A landscape with many valleys, sampled at points; each row gives a point and its height.
From any point a ball takes the steepest step (drop divided by distance) to one of its 6 nearest points. It stops when none of these is lower. Distance is the straight distance between rows; heights are no part of it.
fabe height 1.39: [  1  30   0  21 -17 -18   9  -9  -1  47  23   5 -33  -8   8  18  41  -7
 -31 -42   7 -37]
molat height 2.99: [ -8  52 -26  53 -30 -51  10 -21  12  21  30   3 -49 -31 -12  33  38 -14
  -4 -41 -15 -28]
fuz height 4.40: [ 19  17 -22   5  -8   1   2  31  20 -14  25  16 -39 -10 -28 -14  14 -10
  12  -4  -9   5]
Sulut height 2.20: [-10 -37  37 -40  11  -4 -12 -59  28  16 -12  -4  34  52  43  -2  -6  -1
 -11   5 -16  59]
lelem height 2.95: [  7  29 -15  29  -8  -5 -16  21   5  16  20  17 -21 -27 -25   6   9  -1
  -3 -21 -16  -7]
kepe height 7.33: [ 23  15 -31 -35  30 -16   8  41  35 -61   9  27 -31  19 -51 -27 -40 -17
  52  35  -2   2]
Pera height 4.09: [ 15 -15 -33 -16  20  35   2  48 -18 -35 -18 -26  13  11  -6 -20 -37   3
  31  26  19 -35]
Nemi height 3.45: [-11  24 -38   6  20  35  19  13 -21  13   4  -3   4   6   4   1  22 -10
 -33 -10  23 -61]
ror height 3.61: [ 11  20 -41   3  18  33   0  55  -6 -26   6   0  -5 -15 -11 -29  -3 -15
  19  27   0 -30]
bisuv height 5.56: [ 17   4 -25  -7   4   7  -9  26  16 -24  13  17  -5   7 -38 -18 -11  -1
  28  11 -16   6]
peroz height 5.31: [ 18 -31 -30 -42  24  26  -2  11   4 -44 -40 -16  39  59  10 -12 -38 -17
  40  35  18 -13]
per height 5.72: [ 22   3   5 -16  -7 -33 -29 -37  41  -2  24   2 -23  28 -15  -7 -14  -3
  14   6 -12  62]
didop height 3.59: [ -7 -42 -12 -22  17  61  21  17 -36 -19 -46  -9  59  12  11 -22 -27  17
   5  16  30 -27]
fot height 3.91: [ 12 -47  -8 -40  16  50   1  21 -20 -28 -30 -38  52  26  30  -7 -40  -2
  29  29  19 -19]
deso height 4.81: [ 22 -20 -31 -32  26  44 -15  31 -10 -56 -34 -28  32  35  -2 -21 -44  -1
  63  21  10 -31]
Pov height 4.36: [ -8  41   2  34 -14 -26   9  16  25 -10  25  28 -50 -38 -29  10  14  -6
   4 -15 -14   6]
feri height 4.10: [ -2  57 -35  18   5 -12  33  23  19   3  15  21 -44 -26 -31  15  33 -15
 -10 -28   5 -51]
teg height 5.79: [ 11 -21 -17 -21   4  21 -19   3  18 -16  -4  -6  18  35 -11 -18 -25  -6
  25  24 -10  30]
Sig height 3.79: [  4   6 -26  -9  22  46  13  49 -20  -5 -13  -7  11 -10   4 -11   1   3
  -1  17  27 -52]
mezas height 3.12: [-21 -36  53  19 -22 -32  -2 -40 -18  16  -2 -13   7 -14  38  21 -11   9
 -27 -10 -23  41]
dupef height 5.82: [ -1  -6 -15 -19  15  30 -12  18   2 -17 -13   2   4  21 -13 -27  -9  -4
  32  28  -1  10]
faki height 3.66: [  1  53   0  35 -33 -63  -5 -12   7  10  35  11 -70 -55 -26  12   8 -15
  16 -35 -13  -1]
meku height 5.59: [ 18  32  -8 -10   9 -42 -19 -10  43 -17  36  16 -37   8 -35  -9  -6  -9
  15  -9 -10  54]
pifab height 9.23: [ 33   5 -13 -30  16  -6 -18 -12  32 -17   6  18 -11  49 -26 -20  -3  -3
  37  22  -5  36]
Zuta height 2.96: [-22 -10  61  28 -17 -40  10 -61 -38  36  -9 -21   9 -25  41  39   0   8
 -40 -28 -10   6]
nura height 2.42: [-24   5  20  21  -8   8  13 -15 -13  35  -7 -15  19 -15  22  22  38  17
 -48 -18  -1 -29]
dag height 2.93: [  0   1   6  14  -4   6 -14   7  -6  24  -1   3  -3  -3   6  -7  18   0
  -3  -6  -2   5]
vosu height 2.62: [-31 -19  51  10 -12 -18  15 -29 -19  42   4   1  18 -28  37  31  16  22
 -36 -15  -5   5]
poz height 3.47: [ -8  18  32  42 -20 -50 -14 -40 -22  40   2 -29  -2 -26  22  42  28  -1
 -34 -34  -9  -8]
zonep height 3.78: [ 10   3 -18  13  13  43 -11  38 -20 -18 -19 -10  13  -2  -7 -16  10  -2
   9  19  11 -28]
kuzu height 6.44: [ 28 -25 -33 -38  27  15 -18  30  14 -44 -24  -9  18  47 -18 -21 -27 -13
  42  46  12  -3]
Pema height 4.88: [ 10  -5 -30 -17  14  23  -3  36  -1 -42  -1   7   9  15 -23 -19 -32   5
  38  32   8  -4]
sudok height 6.39: [ 18  11 -41 -20  15   8   6  67  -4 -83 -10 -11 -11  17 -18 -31 -47   9
  64  33   7 -32]
zate height 4.79: [ 10  16  21   8 -23 -30 -20 -28  11  18  17   1 -24 -19  -1  14   9   6
   4 -12 -17  33]
geb height 0.93: [ 16  25   7  14 -12 -48 -26 -21  27  -4  44   8 -40  -9 -21   2  -3  -3
  28  -7 -22  48]
zegam height 6.49: [ 14   5  -8  -3 -10  -5 -19  10   8   0   0   9  -7  10 -17 -20  -2 -17
  19   1 -10  37]
vagul height 3.38: [ -6  55 -41  18 -13  18  30  16  15  -1  10  16 -25  -8 -25   8  26  -7
 -25 -17  12 -57]
gonu height 3.62: [ -3 -13  32   2 -25 -28 -21 -17  -1  25  14 -11 -10 -13  15  13   1   3
 -10 -11 -26  37]
Memaf height 9.00: [ 27  18 -19 -21  10   0 -14  14  43 -33  16  31 -37  16 -55 -34  -8  -5
  34  25   1  28]
borar height 2.75: [-29  -3  54  22  -6 -32  26 -46 -15  38 -10 -16  20 -22  45  37  14  23
 -59 -41  -1 -15]
Balum height 3.51: [ 11  34   1  46 -36 -68  -6 -21   8  11  23  -8 -71 -46   1  34   9  -5
   6 -33  -7  -7]
Fos height 3.97: [ -3 -17 -18  -2  22  48  13  37 -20 -19 -38  -6  29   1   7 -25 -13  -2
   5  15  14 -31]
vud height 4.67: [-12  32   8  67 -44 -80   1 -36  -4   4   3 -36 -39 -28  13  58  23 -14
 -23 -50  -2 -15]
Tel height 4.72: [-17  -2  -2   1  16  26  39  -9 -33  33 -18  -2  17  19  18  11  46   0
 -56  -8  45 -57]
vabam height 2.16: [-23 -57  18 -53  17  41  21  -4  -3 -17 -38  -6  53  27  16 -13 -24  11
   8  13  11  10]
bitam height 5.95: [ 28  -2 -55 -38  27   3   0  46  16 -76 -15  -7 -10  45 -16 -20 -63  -2
  64  25  20  -2]
Pon height 2.09: [-22 -38  31 -15   0  37   4 -12  -7   3 -19   2  39   3  19   5   2  19
 -14  15  11  32]
batu height 3.01: [-27 -30  22  -6  21  30  36  -4 -20  30 -20   2  37 -16  33   0  15  15
 -42 -10  20 -25]
Kef height 4.54: [  7   4  11   9 -15 -34 -28 -34  18  10  13  -2 -13  15   5  -3  -6  -7
   1   8 -24  61]
tize height 4.06: [ 22  21 -41  -4  11  23   6  45   3 -37  15  26 -19 -28 -39 -25 -16  -3
  27   9   0 -10]
mis height 3.02: [ -5 -16   4 -10   1  31  -4  18 -16  16  -7   4  32 -14  18 -12  23   8
  -6  12   1   0]
Bevut height 3.85: [-25 -25  20   0  24  29  40 -19 -28  35 -24  -4  30   1  20   1  34  22
 -66 -20  36 -44]
dafil height 2.27: [-30 -33  58  -2   5   9  16 -17 -27  28 -19  -4  35  -2  31  -3   5  17
 -33  -3   2  10]
dudol height 4.32: [ 23  20  -2  16 -11 -36 -16 -11  26 -13  46  31 -57 -25 -36 -10  -8  -3
  18  -9 -22  39]
Goge height 3.20: [  8 -12  11 -21 -11 -16 -34 -32  20  12   2  13  12  39  10   5  -9   8
   4   9 -20  55]
vovur height 3.25: [-15  -9  51  23 -29 -55  -2 -50 -12  28  -4 -33   8 -15  40  33   0   6
 -25 -20 -10  10]
timus height 7.44: [ 10  14 -11  -7   4 -15 -17  -3  20 -16  12  25 -22   4 -32 -12  -1  -2
  16   5 -15  36]
Vudu height 3.26: [-11  -2  -7   6   9  46  13  24 -17  14 -16  -5  23  -2  -2   1  22  -2
 -26  -3  12 -50]
mizo height 3.13: [  7  15 -24   9  -1  17  -9  22   0 -12   9  21  -5  -5  -6 -16   6 -17
   2   4   2 -11]
rom height 2.52: [-15 -25  40   5  -7   3  18  -5 -20  26   3   7  30 -13  29  -3   8  13
 -27  -8  -3   5]
Vele height 4.24: [-42 -32   9  -7  37  63  43  27 -38  14 -34  -8  39  -2  16  -5   1   6
 -38  -6  30 -53]
zil height 4.17: [  7  35  11  31 -20 -47 -19 -23   3  11  36 -12 -42 -30 -13  22  -3  -5
  10 -16 -21  41]
safit height 2.55: [-12  36  -1  33 -34 -50  -6 -12  -8  33  20  -3 -38 -34  -5  22  21  -3
 -15 -32   7  -6]
nasos height 7.66: [ 30   6 -28 -24  10 -15 -21  19  22 -30   8  19 -10  27 -37 -31 -23  -5
  38  33   3  27]
Zagi height 3.03: [  9  28  10  20 -20 -22 -17  -9   4  28  37   2 -23 -33  -9  14  17   3
  -1 -23 -21  -5]
letul height 3.67: [  9  33 -27   0  -8  13  11  39  10  -6  26  29 -35 -29 -31  -4  -3 -13
   3  10   6 -28]
zadev height 2.07: [  1  17  -5  32 -14  -8   1 -11   1  33  11   4 -18 -29  -3  14  19   1
 -14 -23  -5 -22]
Tir height 2.64: [  0  27  -4  13 -13  23   2  13  -3  19  13  14  -4  -3   2   0  25  -8
 -10  -9  11 -28]
guno height 2.86: [ -9 -20  38  25 -14 -11  -1 -30  -5  32   5  -5   3 -24  29  12   7   2
 -33 -15 -20  11]
Loro height 2.91: [-14 -56  -2 -46  19  52   1  14  -9 -19 -34  -6  49  36  14 -11 -23   0
  14  32  15  -3]
pibel height 3.96: [-30   7  43  46 -12 -69  15 -42 -22  24 -15 -47  -4 -21  43  62   9  -5
 -43 -46   1 -27]
lud height 0.92: [-10 -43  -5 -38  13  37   8  -6  15 -16 -17   1  41  40  19 -19 -16   5
  19  31   3  31]
Nimos height 3.00: [ -9  -6  15  16 -16  -5 -10  -8  -6  32   4  -9   7 -20  14  12  16  12
 -28  -1  -6  13]
Sime height 1.81: [-18 -51  42 -27   3  13  -2 -36  -4  13  -8   4  25   8  25   5 -12  18
 -25   9 -14  38]
rim height 0.57: [ -4 -54  21 -40  22  20   7 -38  -7  -8 -32   2  57  31  15  -8  -8   9
  -1  15   4  31]
Motum height 3.58: [  3 -15   3 -35   1  16 -13 -18   8   0 -11   6  38  52   3  -2  15  -1
   8  34  -6  31]

For each start below, name every point that the ball comes to, in order.
Pera | ror, mizo, Tir, zadev, fabe
Sig | Vudu, Tir, zadev, fabe
gonu | guno, rom, dafil, Sime, rim
Vele | batu, dafil, Sime, rim
zonep | mizo, Tir, zadev, fabe
tize | mizo, Tir, zadev, fabe
